Points on a hilly landscape, in no order, each with its height.
From any point a ball rolls to the lowest of the 5 points nearest to it. It stops when none of these is lower. Distance is the straight distance between rows; heights are no part of it.
mula (h 393): [  2  16 -13  -1   3  20   5  15  -7 -22 -19  36  -2  32  12   4  -4  31
 -17  -6  11  15   7  -1   2  10  21 -10 -20   4 -50  -4 -19  15  10   2
  14  -5   0 -46  -1]
Nomi (h 594): [ -9  15 -12   1  -1   2  30   8 -27 -18 -23  25  14  -3  12   1   4   8
 -10   0   6  21  13  12  -2  10  -1  14 -14 -14  -4  -5  -5   3   3  20
  23 -12   6  -3  19]
kiluf (h 382): [ 11 -17  36  -7 -18 -11  -6 -24  17  41  26 -37   0 -32 -12 -16 -11   1
   3  19   3 -16   9 -26 -10  -3  11  12  34   2  43  -7  21 -19 -20  -8
 -13   8 -10  31  17]
dopar (h 404): [  4  31 -29  -9   7  28   2  14  -6 -12 -31  46   7  33  28  11  12  21
 -15 -18  17  13   8  13   5  12  27  -2 -20 -14 -37  -1 -33  25  21  -7
   9   1 -12 -41   6]
Bog (h 81): [ -6  -3   3   0   8   8 -10  17   6 -10 -13  24 -18  28  13  -5 -12  24
 -12 -15  10   8  -3 -20  -7  25  -1 -17 -40  31 -64  -1  -7  14  18  -9
   3   2  -6 -40 -18]
dibas (h 187): [ 12 -31   2  -2 -33   2 -23 -18  21   8  22 -33  -1  -6 -16  31  -8 -34
  26   4   2  -9   0  17  12 -11   1   5  50   8  21  -1   0 -38 -20 -11
 -22  -2  17  25 -26]
zir (h 574): [-18  12 -10  -1   4  -5  27   6 -30 -11 -25  25  19 -27  15  -9   9   4
 -11   4   3  17  23  15   3   5 -10   8 -12 -26  16  -8  -5   0   7  20
  16 -10  -3  13  20]
Famo (h 808): [  1  25 -24   0  18  42 -15  21  -4  -7 -31  45  -1  31  35  10   4  21
 -22 -18  25  26   4   0   3  18  36  -5 -27 -10 -49 -11 -38  35  24 -18
  18  12 -16 -39 -11]
Zekam (h 372): [ -5 -17  -5   1  -2  20 -30 -12  19  -2  13 -15 -35  37   1  28 -14 -13
  35  -8 -19   4 -10   6  11 -10  12 -16  14  19 -17  -4   4 -27 -27 -14
   5   1  39  -9 -46]
Laz (h 581): [ -4  13 -14   0   5  10  28  13 -29 -19 -21  24   8   8   8   3   0  14
 -11  -7   9  22   8   9   0   6  10   7 -14  -5 -18   0 -10   4   4  20
  21 -10   9 -19  11]
budon (h 343): [  9 -12  25  15   7 -18  10 -14   2  24  17 -38  -3 -24 -22 -16  -4  -3
  -1  10  -1  -2 -14 -20  -7  -7   5   8  17  14  27   6  28 -12 -16   5
   4   9  -3   7  17]
devof (h 220): [  0 -18   5   4  -3   4 -19  -7   3  10   4 -24 -15   9 -10   6   1 -18
  28   0 -15   0  -9  21   9  -8  15   8  28  25  11   0   8 -43 -10 -10
  -6   4  37  19 -24]
Rur (h 765): [  2  20 -13   0  13  39 -13  23   3  -2 -34  39 -11  29  34  12  -1  32
 -19 -16  28  22  12  -2  -5  19  35  -9 -28 -16 -57 -14 -33  30  24 -22
  15   9 -17 -44 -12]
Zokil (h 121): [ -3  24  18   0  37 -24  14  24  -6  -7 -31   6  20 -32   8 -40  -9  18
 -36  23 -14  -3   8   6   6  -2 -18  -9 -18 -44  27  10 -17  57 -11  26
   5   8 -13  41  35]
sur (h 345): [ -9  21   0   0  40 -12  24  12 -15 -11 -37  21  26 -19   3 -27  11  12
 -18  -8 -12  11  17  18  13  -4 -25  -9 -12 -38  16  15 -16  26   6  26
   8   6  -9  18  28]
Leko (h 307): [ -6   7  -8  -1 -21  -9  36  12 -26 -17   4  21   6 -16   4  13  -1   4
 -14  16  11   2  11   0 -10   9  -8  12  -8 -22   9 -10  -1  -7  -3  16
   7 -12  -8   8  26]
gadi (h 464): [ -6 -20   3  -1   1  26 -35 -24  26   2  16 -10 -44  42  10  33 -23 -15
  31  -5 -18   6   0 -10  11  -8  10 -32   9  10 -29  -9  -2 -10 -28 -26
   2   7  30 -20 -56]
demu (h 792): [-17   5 -17 -14  -6 -21  30   1 -17 -18  32  20   8 -28  -2   2  -8   7
  -6  21  -7  -1  16  -8  -7   9 -13  -1   4 -14  32 -13   2  10 -13  29
  -4 -16 -24  33  30]
Mak (h 430): [ -3  21 -13  -7  34  -9  18   9 -15 -12 -35  37  28   7   9 -22  23   3
 -21 -22  -4   3   8  20  11  -4 -22 -14 -13 -32   1  22 -24  27  10  17
   1  -2 -11  -6  27]
lek (h 498): [  5 -20  23   2  -4 -11  -8 -16   1  33  11 -36  -6 -19 -14 -12  -1 -11
  16   4  -1  -6  -3  -1  -1 -10   6  17  23  16  27   4  19 -39  -3  -8
 -11   7  16  25   3]
vume (h 350): [ -1   1 -11  -6 -14 -15  33   1 -15 -20  27  12   8 -24  -5   7  -9   0
 -10  25  10  -2   6  -9 -12  10  -8   4   0 -16  18 -10   1   7 -16  25
   0 -21 -16  19  26]
rif (h 474): [ -8 -14   8  11 -40  14 -43 -30  19   4  21 -42 -14  19   2  39 -22 -38
  19  -3   4  19   3   5   4 -17   2 -24  35  21 -19   1  17  -5 -23 -31
  -2  33  22 -13 -65]
fom (h 766): [  2  -1   0   0  -1  -2 -17 -11  15  10   9 -13 -13  10 -16 -10  20  -6
  17 -12 -13 -21 -20  -1   5 -13   3   2  -9  15  -9   3  20 -11  25 -25
  -9   0   6 -14 -12]
kavip (h 663): [  8  -5   4   3  -1 -11  -6 -11  14   8   9  -9  -5   9 -20  -5  13  -5
   6  -5  -6 -20 -25  -8  -1 -13  -2   5 -11  13 -10   4  21  -9  18 -17
 -10  -1  -3 -22  -5]
sezem (h 397): [ 15 -34  26 -28 -18  -6  -7 -24  22  31  39 -29  12 -33 -23  -8 -21  -8
  29  14 -10 -18  17 -17  11  -4 -10   3  63  30  48  15  -1 -18 -24  11
 -31   4  -6  50  -4]
tok (h 383): [-14  11 -10   1 -15  -5  31  10 -26 -12  -8  19  14 -15   7   6  -3   3
 -11  12  11   6  16   9  -8   8  -7  10  -5 -23  13 -13  -5  -2   4  17
  15 -15  -3  11  21]
gubaz (h 489): [ -5  29 -22 -14  21  11  -3  22 -10 -11 -42  37  23  25  19  -2  26   2
 -24 -34  10   6   9  24   7   6 -13  -4 -21 -32  -8  16 -35  28  28  -6
   4   6 -19 -20  24]
rubo (h 431): [ -2  30 -29 -13  22  14  11  15 -10 -12 -36  42  22  29  19   1  26   8
 -17 -29   7   7  10  22  12   1  -4  -5 -16 -26 -20   9 -31  28  30   0
   3   0 -12 -25  15]
baned (h 454): [ -5  20 -20  -4  17  10  28   9 -23 -18 -27  38  15  22  11  -2   9  14
 -10 -16   5  17  10  16  13   2   6   0 -16  -8 -20   6 -18  10  13  23
  21  -8   3 -26  11]
faki (h 264): [ 13   3   5   5 -27  -8  11  12  -7 -13   6   0   5  -6  -6  11  -4  -3
 -19  11  20  -5 -13  -9  -9   6 -12   9 -16  -5 -10  -1  11   1   5   1
  -3 -10  -6 -16  14]
Gogep (h 380): [ 15 -29   5 -11 -26  -5 -14 -20  20  18  24 -26   3 -16 -18  14  -8 -25
  26  17  -3 -15   9  11  13 -11  -6   3  57  16  36   9  -7 -33 -24  -1
 -28   3   9  40 -16]
gur (h 327): [ -5   5  -4  11   7  18 -31   9  16   1  -7  -4 -25  14  15  -3  13  -3
  15 -19  -6  -6 -15  -5  -7   8  -2   5 -36  29 -30  -1   7   6  35 -30
  -3   0  -3 -17 -37]
bebel (h 532): [ -7   2 -13  -7 -10 -19  31   5 -21 -15  26  17  11 -25  -8   4  -3   2
  -9  23   3  -3  12  -5 -13   9 -10   0   4 -19  26 -17  -1   6 -15  26
  -2 -16 -23  24  29]
sikik (h 433): [  9 -27  13  -9 -20  -6 -17 -17   3  29  10 -31  -6 -19 -13   0   1 -17
  22  10   1 -12   2   6   3  -5  -1  19  39  11  33   1   5 -45 -11  -9
 -17   7  17  38 -13]
kel (h 562): [  8 -25  21  -5 -14  -9 -17  -8   6  34  12 -34  -6 -22 -18  -6   1 -14
  18  11  -4 -16   3  -2   0  -6   0  17  38  13  34  -4  11 -39  -5  -8
 -17  12  13  37  -1]
Buk (h 432): [  3  13 -15  -1   4  11  22  12 -17 -20 -22  32   8  22  11   0  -3  18
 -13 -11   8  15   6   5   2   9  14   0 -23   3 -37   1 -16   5   3  19
  21  -4   9 -30   6]
vidib (h 567): [  5   5   5  12 -16   5   9  20  -6 -19 -15  -2  -2   6   9   7  -8   5
 -21   3  22   6  -8  -4 -15  12  -2   9 -25   7 -22  -8   7  -2   5   6
  11 -10   6 -24   5]
Vok (h 301): [  6 -19  15   3  -2  -9 -13 -11   2  22   4 -24  -9   0 -17 -10   2 -15
  25  -1 -17  -7 -11  10   6 -11   8  12  21  23  18   2  15 -44  -4  -8
  -4   6  21  16 -11]
toza (h 73): [ 11 -25   0   3 -38   4 -24 -15  26  -4  21 -36   1   1 -12  39  -9 -38
  21   7   2  -1  -1  23   9 -17   1  -3  54  11   8   4   5 -25 -30 -16
 -15   5  22   8 -35]
mab (h 106): [  0  -1   2   4   2  10  -3  21  -2 -14 -23  15  -9  28   9  -4 -12  20
 -13 -13  11   8  -9 -11  -4  23   1 -12 -33  30 -57  -1  -5  11  15  -2
   8  -1   0 -37 -10]
zakol (h 514): [-18  16 -11   4  19  -6  25   9 -31  -8 -29  27  20 -15   9 -15  12   7
 -11  -3  -2  19  19  17   8  -1 -14   4  -9 -27  13   5 -11  13   7  25
  19  -4  -5   7  21]
nuzom (h 667): [-21  13 -11 -19  -5 -27  28  -6 -15 -10   7  19  13 -38   4 -14   4  18
  -2  24  -9  -5  28   4  -7  12 -16  -7   4 -33  33 -18   0  10  -4  20
  -7  -7 -24  37  33]
Mitez (h 361): [ -8   2  -5  12  14  25 -35   8  15   0  -9  -2 -24  16  13  -6   7  -2
  12 -20  -7  -2 -19  -6 -10  14  -5   6 -39  36 -39  -1   3   8  34 -28
   5   6  -2 -16 -42]
Boz (h 378): [ -5 -16 -10   2   3  23 -24  -9  18  -4  12  -5 -30  33  -1  18  -6  -8
  37 -11 -26  -2 -15  11   9 -13  19 -11  12  19 -17  -5   2 -31 -16 -15
  -3  -2  36  -8 -39]
bamo (h 306): [  5  -3  10  11   2 -15  21  -5  -6  -4  39 -19   5 -26 -20   0 -12  -2
 -13  21   5   0 -12 -26 -12   0   3   6  15   1  26   5  22  11 -26  25
   5 -10 -18  14  20]
geb (h 455): [ -6  34 -32 -10  19  27  -7  20 -14  -9 -39  40  19  36  27   6  27   7
 -14 -32  13  11   6  25   3   6   2   2 -18 -25 -17   6 -39  32  29  -5
   9  10 -17 -33  13]
Zed (h 317): [-21  18   7 -10  15 -24  16   0 -11  -1 -23  16  22 -45  14 -27   5  16
 -14  20 -16   4  24  16   5   3 -18  -9  -6 -47  30 -11  -9  19   4  14
   1   3 -18  32  25]
fis (h 395): [  5  16 -16  -5   4  25  10  13  -4 -17 -23  41   6  33  17   8   6  30
 -17 -12  10  12   6   5   4   8  22  -4 -19   0 -44  -4 -21  18  16   2
  12  -2  -4 -40   3]
vamen (h 134): [  8  -9  18   8   9 -13   0 -18   4  15  21 -22  -3  -5 -29 -15   9  -5
   4  -4  -9 -13 -21 -11   1 -11   6   2   1  17   4  11  29 -18   3  -2
  -3   2   4  -5   1]
vot (h 419): [  4  17 -10 -13  31  -8   5  24 -11  -9 -44  31  24  18  11 -18  19   0
 -25 -25   6  -8   0  18   8   0 -34 -16 -19 -42   3  24 -36  34  15   3
  -5   2 -16  -7  39]
maz (h 263): [  5   0  -5   3 -19 -14  25   4 -12 -16  21   8   7 -15  -9  12  -4  -5
 -22  19  15  -8  -5 -11 -13   6  -9   6  -2 -15   6  -7   5   2 -11  19
  -5 -21 -13   1  21]
kugak (h 407): [  4  -3  29   3 -14 -15   5 -16  16  26  30 -39   8 -36 -10 -11 -12  10
  -6  26   2  -5   5 -35 -17  -4  15  12  30  -3  45  -5  25   6 -23   1
   1   4 -22  26  24]
domet (h 445): [  5 -21  18  -1 -10 -10 -11 -14   4  29   8 -32  -6 -12 -16  -8   1 -13
  19   6  -6 -10  -2   8   3 -12   9  19  27  15  33   4  15 -40  -3  -9
 -12  10  13  27  -8]
boti (h 277): [ -5 -22   5   8 -23  16 -40 -15  15  -2  12 -34 -22  26   4  39 -20 -29
  21  -4  -4  11 -11  14   7 -11   7 -15  27  21 -12   1   8 -21 -34 -16
   1  19  34  -3 -57]
deme (h 598): [  4   5   7  12 -14   1  -4  22   1  -9 -12 -12  -7  10   4   2   1   0
 -15  -5  15  -5 -21 -11 -13  12 -13   4 -36  18 -31  -4  17   5  16  -6
   3  -4   2 -27 -10]
Fufe (h 402): [  5 -11   3   7   8  -4 -11 -19   6  19  11 -14 -15  13 -16 -11  10  -5
  26 -11 -21 -11 -18   8   6 -17  10   5  11  25   1   6  18 -34   4  -9
  -7   6  22   5 -14]
luso (h 486): [ -7  17 -15  -5  32  -8  19   9 -20 -13 -31  36  25   2   5 -22  20   6
 -17 -25   0  12  15  19  18  -6 -24  -6 -10 -33   3  16 -23  21  17  15
   8  -1 -13  -7  28]
kor (h 193): [ -1   0  -6  -4  12  25 -12  21   7  -4 -21  38 -17  29  21   0  -8  38
 -12 -10  17  10   5 -17  -8  22  13 -19 -32  12 -67  -9 -25  21  21 -19
   0   2 -14 -45 -19]
gado (h 266): [ 11 -30  34 -22 -16 -22  -7 -28  20  42  34 -40   5 -29 -18 -17 -21   8
  11  23  -3 -20  18 -33  -4   0   3   3  50  11  53  -1   8 -15 -22  -6
 -24   9 -13  36  14]
Naza (h 354): [  6 -13  37  -4 -19 -15   5 -19  22  34  29 -39   7 -35  -9 -14 -16   8
   1  26   0 -10  10 -38 -18   0  10  10  39  -4  47  -5  19  -5 -24  -4
 -12   6 -17  24  27]
Zapul (h 162): [  3  23  13  -4  46 -20  12  26  -4 -14 -30  10  15 -23   8 -36 -15  21
 -40  15 -14  -7   4   5   8  -6 -21  -8 -20 -36  22  10 -27  62 -19  31
  -4   7 -13  36  47]
sebo (h 459): [ 14 -38  16 -20 -18  -9 -12 -23  25  26  40 -29  11 -29 -26  -4 -16 -18
  27  13  -6 -17  14  -8  14  -4 -10   2  62  26  42  17  -6 -23 -27  12
 -32  -2  -6  50 -11]
mevu (h 252): [  0 -20   2   6   4   2 -17 -10   2  12   6 -18 -16  14  -9   1   2 -12
  29  -7 -18  -2 -14  19  10 -11  15   9  20  27   7   1   7 -40  -7  -9
  -2   0  33  13 -24]
Bal (h 276): [ 10 -23   7   2 -20   4 -20 -12  12  23  13 -31  -7  -8 -10  19  -1 -25
  22   5  -2  -6   2  20   7 -12   3  10  38  13  25   0   4 -47 -18  -8
 -13   3  22  30 -20]
zusum (h 480): [-21  14  -4 -12   0 -18  26   8 -25  -8 -17  22  18 -39  10 -13   6  12
 -11  18  -4   9  29  12  -4   7 -14   1  -7 -39  26 -14  -4   7   6  17
   8  -4 -17  25  27]
Dopim (h 122): [-10   3 -19   7   8  20 -35   1  24   6   1  -6 -26  20  10   1  17  -4
  26 -18 -12 -12 -17   0  -4  -5  10   6 -24  15 -22  -8   4  -5  30 -42
   0  -3   9 -14 -38]
bulor (h 254): [ 13  -1   0   6 -17  -9  19   8  -8 -10  19   1   2  -7  -9  14  -3  -2
 -19  13  17  -7  -9 -13 -15   3 -11   2  -8  -9  -5  -2  11   3  -7  13
  -3 -18  -7 -12  17]
fedog (h 234): [ -4 -19   0   5  -4  12 -22 -11   9   3   6 -22 -24  24  -2  19  -7 -16
  30  -9 -16   3 -13  21  10 -10  15  -7  21  25  -1  -1   4 -38 -15  -9
   4   0  34   6 -35]
kubas (h 428): [-23  16  -1 -18   0 -25  22  -4 -15  -3  -7  21  15 -41  10 -21  -2  21
  -9  23 -12   4  27  14  -1   6 -19  -7  -5 -38  30 -18   0  10   5  18
  -3  -4 -22  33  27]
pekuv (h 273): [ 10  -8  15  12   4 -18  15  -9   0   7  26 -21   4 -15 -26  -7  -4  -5
 -10   8   4  -7 -16 -27  -9  -7  -1   3   2   6  14   9  22   3 -17  17
  -4  -6 -12   1  16]
zokug (h 255): [ -4   3 -12   6   1  13 -30   1  19   6  -1  -6 -21  12   8   1  19  -7
  19 -17 -12 -10 -17   0  -3  -7   4  10 -27  19 -19  -9   9  -4  32 -37
  -2   0   7 -15 -32]
Mapab (h 451): [ -6   5   6  11  -6 -13  26  -5  -7 -15  42 -16   9 -34  -6  -2 -23  -2
  -8  19  -2   4  -3 -26 -15   9   6   9  19   3  40  -6  18  18 -31  31
   6 -13 -28  31  23]
gifo (h 434): [ -4  36 -35 -12  12  32 -10  18 -13 -11 -35  39  16  36  29   5  22  11
 -18 -29  14  13   8  24   6   8   9   4 -17 -20 -20   5 -38  35  29  -5
  13   5 -17 -28   8]
mune (h 541): [-11 -18   8   6 -20  18 -43 -22  10   0  13 -31 -26  30   6  36 -27 -38
  22  -4  -5  21  -3  -2   7  -7   1 -30  15  23 -26   1  12  -5 -29 -18
   2  29  28 -16 -67]
Ros (h 171): [-13  18   3   4  35 -18  25   7 -16  -5 -34  17  26 -34  10 -27  13  11
 -19   4  -9  16  24  12   3   2 -15  -9 -13 -37  20   5 -10  24   4  26
  12   5 -11  22  25]
ras (h 286): [  2  15  -5  -5  44 -17  14  21  -7 -13 -36  26  22  -6   0 -32   7  12
 -35 -11  -6  -4   6  10  11  -1 -37 -16 -23 -37   9  21 -28  42   1  22
  -2   2 -17  10  42]
zag (h 261): [  9  16   8  -7  45 -20  14  28  -7 -14 -31  16  16 -16   2 -34  -3  18
 -37  12  -6  -8   5   2   9  -2 -22 -15 -24 -38  17  18 -33  58 -15  25
  -3   3 -16  28  51]
tukun (h 399): [  5 -13  -2   3  10   1 -13 -13   8  13   8 -11 -18  14 -15  -6  11  -5
  31  -6 -25 -12 -17   9  12 -13  15   3   9  28   1   3  12 -32   5  -8
  -2   0  29   1 -17]
Mana (h 369): [  8 -25  25 -25 -20 -15  -8 -23  18  35  27 -28   0 -28 -16 -11 -10  -5
  19  16   1 -23  18 -16   5   0  -4   8  48  16  46   6   3 -25 -18  -1
 -31   4  -7  49   4]
Belu (h 185): [ -1  13   9   0  49 -22  15  20 -11 -12 -37  13  24 -18   2 -33   2  13
 -32   2 -10   3  11   9   8  -5 -30 -16 -14 -39  18  18 -21  49  -1  29
   2   7 -15  20  34]
nid (h 627): [ -1  11  -7   8  -5   6  25  16 -26 -21 -21  17   9   6  10   5  -3   9
 -17   2  17  20   3   6  -5  11   6   9 -18   0 -19  -3  -7   3   6  18
  18  -7  11 -20   9]
fazu (h 515): [ -2   3   0  11  -5   3 -24   6  13   3  -1 -10 -16  11   4  -5  13  -2
   5  -9  -1 -11 -21  -2  -7   1  -6   3 -31  22 -26  -1  17   2  34 -27
  -5  -1  -2 -19 -22]
pob (h 257): [  4   4  -9   2 -20  -6  31  12 -22 -18   3  10   5 -14  -3  18  -3   1
 -20  18  20  -2   0  -2 -13   3  -8   9 -13 -17   0 -14   4  -4  -2  16
   4 -15  -5   0  24]
Vulam (h 274): [ 11  -4   3  10  -4 -20  29  -3  -9 -12  39  -8   5 -20 -18   6 -12  -4
 -11  15   6  -6 -10 -21  -7  -1  -4   4   6  -3  16   2  18   7 -24  23
  -1 -10 -15  11  25]
napu (h 406): [  1  25 -22  -8  14  19  15   8 -13 -20 -24  45  16  24  14   3  13  16
 -10 -20   7  14  12  12   9   1  15  -3 -14 -14 -22   6 -27  21  16  10
  12  -6  -5 -34   9]
dudiv (h 452): [  2  35 -27  -5  12  36 -10  24  -3  -7 -38  42  10  34  34  14  14  17
 -17 -23  23  22   8  14   6  15  24  -3 -20 -20 -34  -4 -38  32  30 -12
  13   6 -16 -35   4]
migem (h 405): [ 10  -8   7   6   8 -10  -4 -13   8  13  14 -17  -9   3 -26 -10  10  -4
  18  -7 -12 -15 -20  -2   8 -14   7   3   1  19   0   9  23 -21  10 -12
  -8   5  10  -4  -3]
Luva (h 225): [  6   1  -2   5 -23  -5  25  16 -12 -16  -2   6   5  -6   3  16  -5  -1
 -18  13  22  -2  -5  -4  -9   9  -9  10 -18  -9  -8  -9   6  -1   0   9
   7 -13   1 -10  17]
zot (h 349): [ -9   5 -14  17  16  34 -34   3  25   3  -4  -2 -30  13  20   0  10 -11
  28 -21  -9  -3 -19  -6  -5   8   1   5 -33  28 -31  -7   1   9  32 -37
   9  -1   4 -12 -47]
Kopaf (h 690): [-12 -18   3  13 -34  16 -51 -32  15   6  22 -40 -25  23   5  30 -22 -43
  26  -3   0  28   6  -5   5 -13   1 -26  20  27 -25   7  17   5 -13 -31
   2  42  23 -15 -78]
gen (h 279): [ -2   3   6  13  -3   9 -12  18   4  -9 -16  -5  -8  15   7  -3  -8   9
 -10 -10   8   1 -17 -10 -11  17  -7   3 -38  31 -40   2  11   6  17 -13
   5   3   3 -30 -18]
lezeg (h 205): [  4  -5  -7  -1   6   7 -21  -9  20  10  11  -1 -20  23  -5  -2  17  -6
  24 -11 -20 -20 -19   8   3 -13  14   2  -5  18 -15  -4  10 -19  23 -29
  -4  -5  16 -18 -24]
tate (h 511): [ 13 -32  19 -15 -21  -8 -14 -17  15  37  24 -28   3 -22 -13  -2  -5 -15
  21  14   3 -17   7  -2   3  -9  -1  11  47  14  43  -1   3 -35 -13  -7
 -23   5   4  43  -2]
bufi (h 427): [ -1  26 -26 -11  19  11  18   9 -16 -17 -29  44  24  19   9  -2  18  13
  -9 -23   5   8  14  18  12  -2   1  -1 -12 -18 -10  11 -25  21  21   8
  10  -6  -7 -25  18]
Leg (h 485): [ 12   1   5  11 -17 -11  -4   2   2  -1   9 -14  -3   3 -14   0   8  -3
 -10   0   9 -19 -21 -12  -8  -2  -8   5 -22   7 -16   0  17   3  16 -12
 -11  -2  -5 -24   3]
lele (h 256): [ 12 -12  18  13  10 -15   7 -15   1  16  23 -25   1 -11 -27 -19   4  -1
   1   1   1  -6 -17 -16  -7 -10   2   4   4  16  10  12  30 -10  -4   5
  -3   4   4  -2  12]
mebin (h 376): [  5  -5  27  20   5 -17   9 -13   2  12  28 -37   2 -28 -19 -15  -7   0
  -9  19   2   2  -9 -31 -14  -4   8  16  17   3  32   6  27   4 -22  16
   5   2 -14  18  20]
Dulos (h 577): [ -9  22 -13  -2  27  -3  29   9 -24 -14 -35  32  25  -4   7 -14  17   8
 -11 -12  -1  21  17  13  15   0 -14  -1 -12 -20   4  10 -16  14  13  22
  15  -2  -5  -3  23]
sil (h 521): [  0  15  -8   0   2   9  23  13 -21 -19 -29  28  10  13  10   2  -2  18
 -15  -4  10  17   7   3   1   6   9   1 -16   0 -25   2  -9   7   3  19
  24  -7  10 -28  12]
tuno (h 158): [ -5 -15   3   6 -34  12 -32 -11  19  -3  10 -36 -16  20   3  40 -15 -38
  22  -1   2   9  -7  19   7 -10   4  -8  38  16   2  -5  10 -27 -36 -17
  -3  13  32   4 -46]
sugo (h 680): [-18  10 -11 -15  -9 -24  33   0 -18  -6   1  21  12 -30   7  -7   0   8
  -4  20  -1   2  26   3  -6   7 -15  -2  -2 -31  23 -14  -3   3   2  18
  -4 -11 -23  29  27]
Degim (h 654): [-11   3  -8   1  -3 -22  30  -3 -13 -21  43  -4  10 -29  -9   4 -20   1
  -2  23  -7   7   2 -17 -13  11  -4   4  13   0  38  -8  10  18 -26  36
  -1 -20 -29  34  22]
lole (h 262): [ 14  -1   8  11  -6 -16  24  -4  -6 -12  33  -8   3 -13 -23   6  -5   1
 -14  14   6 -11 -17 -18 -11  -1  -7  -1   3  -1   6   5  19   6 -11  20
  -4 -14 -11  -2  23]
zomen (h 463): [ -1   0 -10   4  -4  11 -24  -5  23   7   6  -6 -17  15   2   3  17  -7
  24 -16 -15 -15 -19  -1  -2 -10   7   8 -22  16 -17  -2  12  -9  34 -34
  -7  -4   6 -17 -29]
lenek (h 584): [-12   8  -9 -10 -16 -19  31   3 -24 -12   2  21  14 -29   7  -3   0   7
  -7  21   3  -1  22   6 -10   5 -17   6  -6 -29  23 -15  -7  -2   3  16
   2 -14 -17  26  26]
tiza (h 269): [ 17  -7  13   9  -2 -16  12  -3   1   1  26 -14   4 -10 -26  -3   0  -6
 -13   3   5 -13 -22 -20  -5  -6  -6   2  -2   3   1   6  26   0  -7   7
  -6  -7  -9 -13  16]
fezi (h 772): [  4   1   2   6  -6  -2 -15  -1  14   3   5 -11  -8   8 -10  -2  18 -11
   7 -13  -3 -19 -25  -3 -10  -6  -7   2 -19  12 -16   2  16  -4  30 -31
  -8   2   2 -23 -19]
Pelus (h 280): [ 15  -5   9   8  -3 -17   8  -5   6   2  21  -9   4  -2 -22  -1   0  -8
 -13   1   2 -18 -19 -19  -9  -4  -7   0  -6   4  -4   5  24   0  -1  -1
  -8  -5  -5 -16  11]
tiv (h 186): [ -2 -24  -1  10 -19  10 -27  -9  10   5   4 -34 -15  11   0  30  -8 -29
  28  -3 -12   8 -10  21   5  -6   6   3  34  24   6  -4   3 -38 -22 -13
  -1   5  36  15 -38]
Mut (h 355): [-10  -4 -17   6   8  30 -34  -7  31   9   7   2 -42  27  20  15  10  -7
  36 -10 -17  -9  -9   0   4  -7  23  -2 -14   3 -25 -17  -3 -10  13 -41
   0  -7  22 -17 -45]
puvo (h 482): [ -2  -5 -15  -3   7  20 -27  -8  27   6   8   0 -28  27   2  12   7  -3
  36 -11 -23 -16 -12   3   6 -12  18  -7  -2  11 -14 -12   3 -19   8 -26
  -6  -7  28 -13 -36]
kep (h 425): [ 10 -26  35  -8 -14 -12 -12 -21  13  44  20 -36   1 -28 -21 -13  -3  -2
  11  19   1 -18  12 -20  -2  -1   5  12  35   6  42  -3  12 -23 -13  -9
 -20  11  -7  32  14]
nibu (h 513): [-10 -23   2  -3  -6  20 -39 -23  14   1  20 -20 -36  42  10  37 -26 -28
  31  -8 -10  13   3  -8   8  -5   1 -33  15  21 -30  -1   5  -5 -29 -21
   0  20  30 -12 -66]
luf (h 332): [  3   9  -9  -7  10  30  -7  19   7  -8 -24  43 -11  35  24   9  -1  33
 -18 -10  20  12  10  -9  -4  17  27 -18 -31  -3 -60  -9 -31  24  15 -15
  10   3 -13 -45  -9]
nufad (h 303): [  0   5   4   5  -6   8   8  20 -11 -20 -19  13   4  20  11   3 -12  17
 -16  -3  14  10  -7  -3  -9  17   4   2 -30  19 -38   0  -5   3   4   7
  13  -3   8 -31   1]
rar (h 437): [  8  -9  33  14  -5  -9   4 -16   3  26  22 -40   4 -34 -15 -17  -9   2
  -6  17   0  -1  -5 -29  -8  -4   9  14  22   2  37  -1  27  -8 -18   7
   3  10 -10  20  20]

Two balls start at each pair of points below. Name the first point that both come to, or write none.
rubo / geb => fis
lek / tukun => devof
Zekam / Fufe => tiv

Where does a ball stop that starts at each point below?
bufi => Bog
Mapab => Luva
gifo => Bog
Degim => Luva
Boz => toza
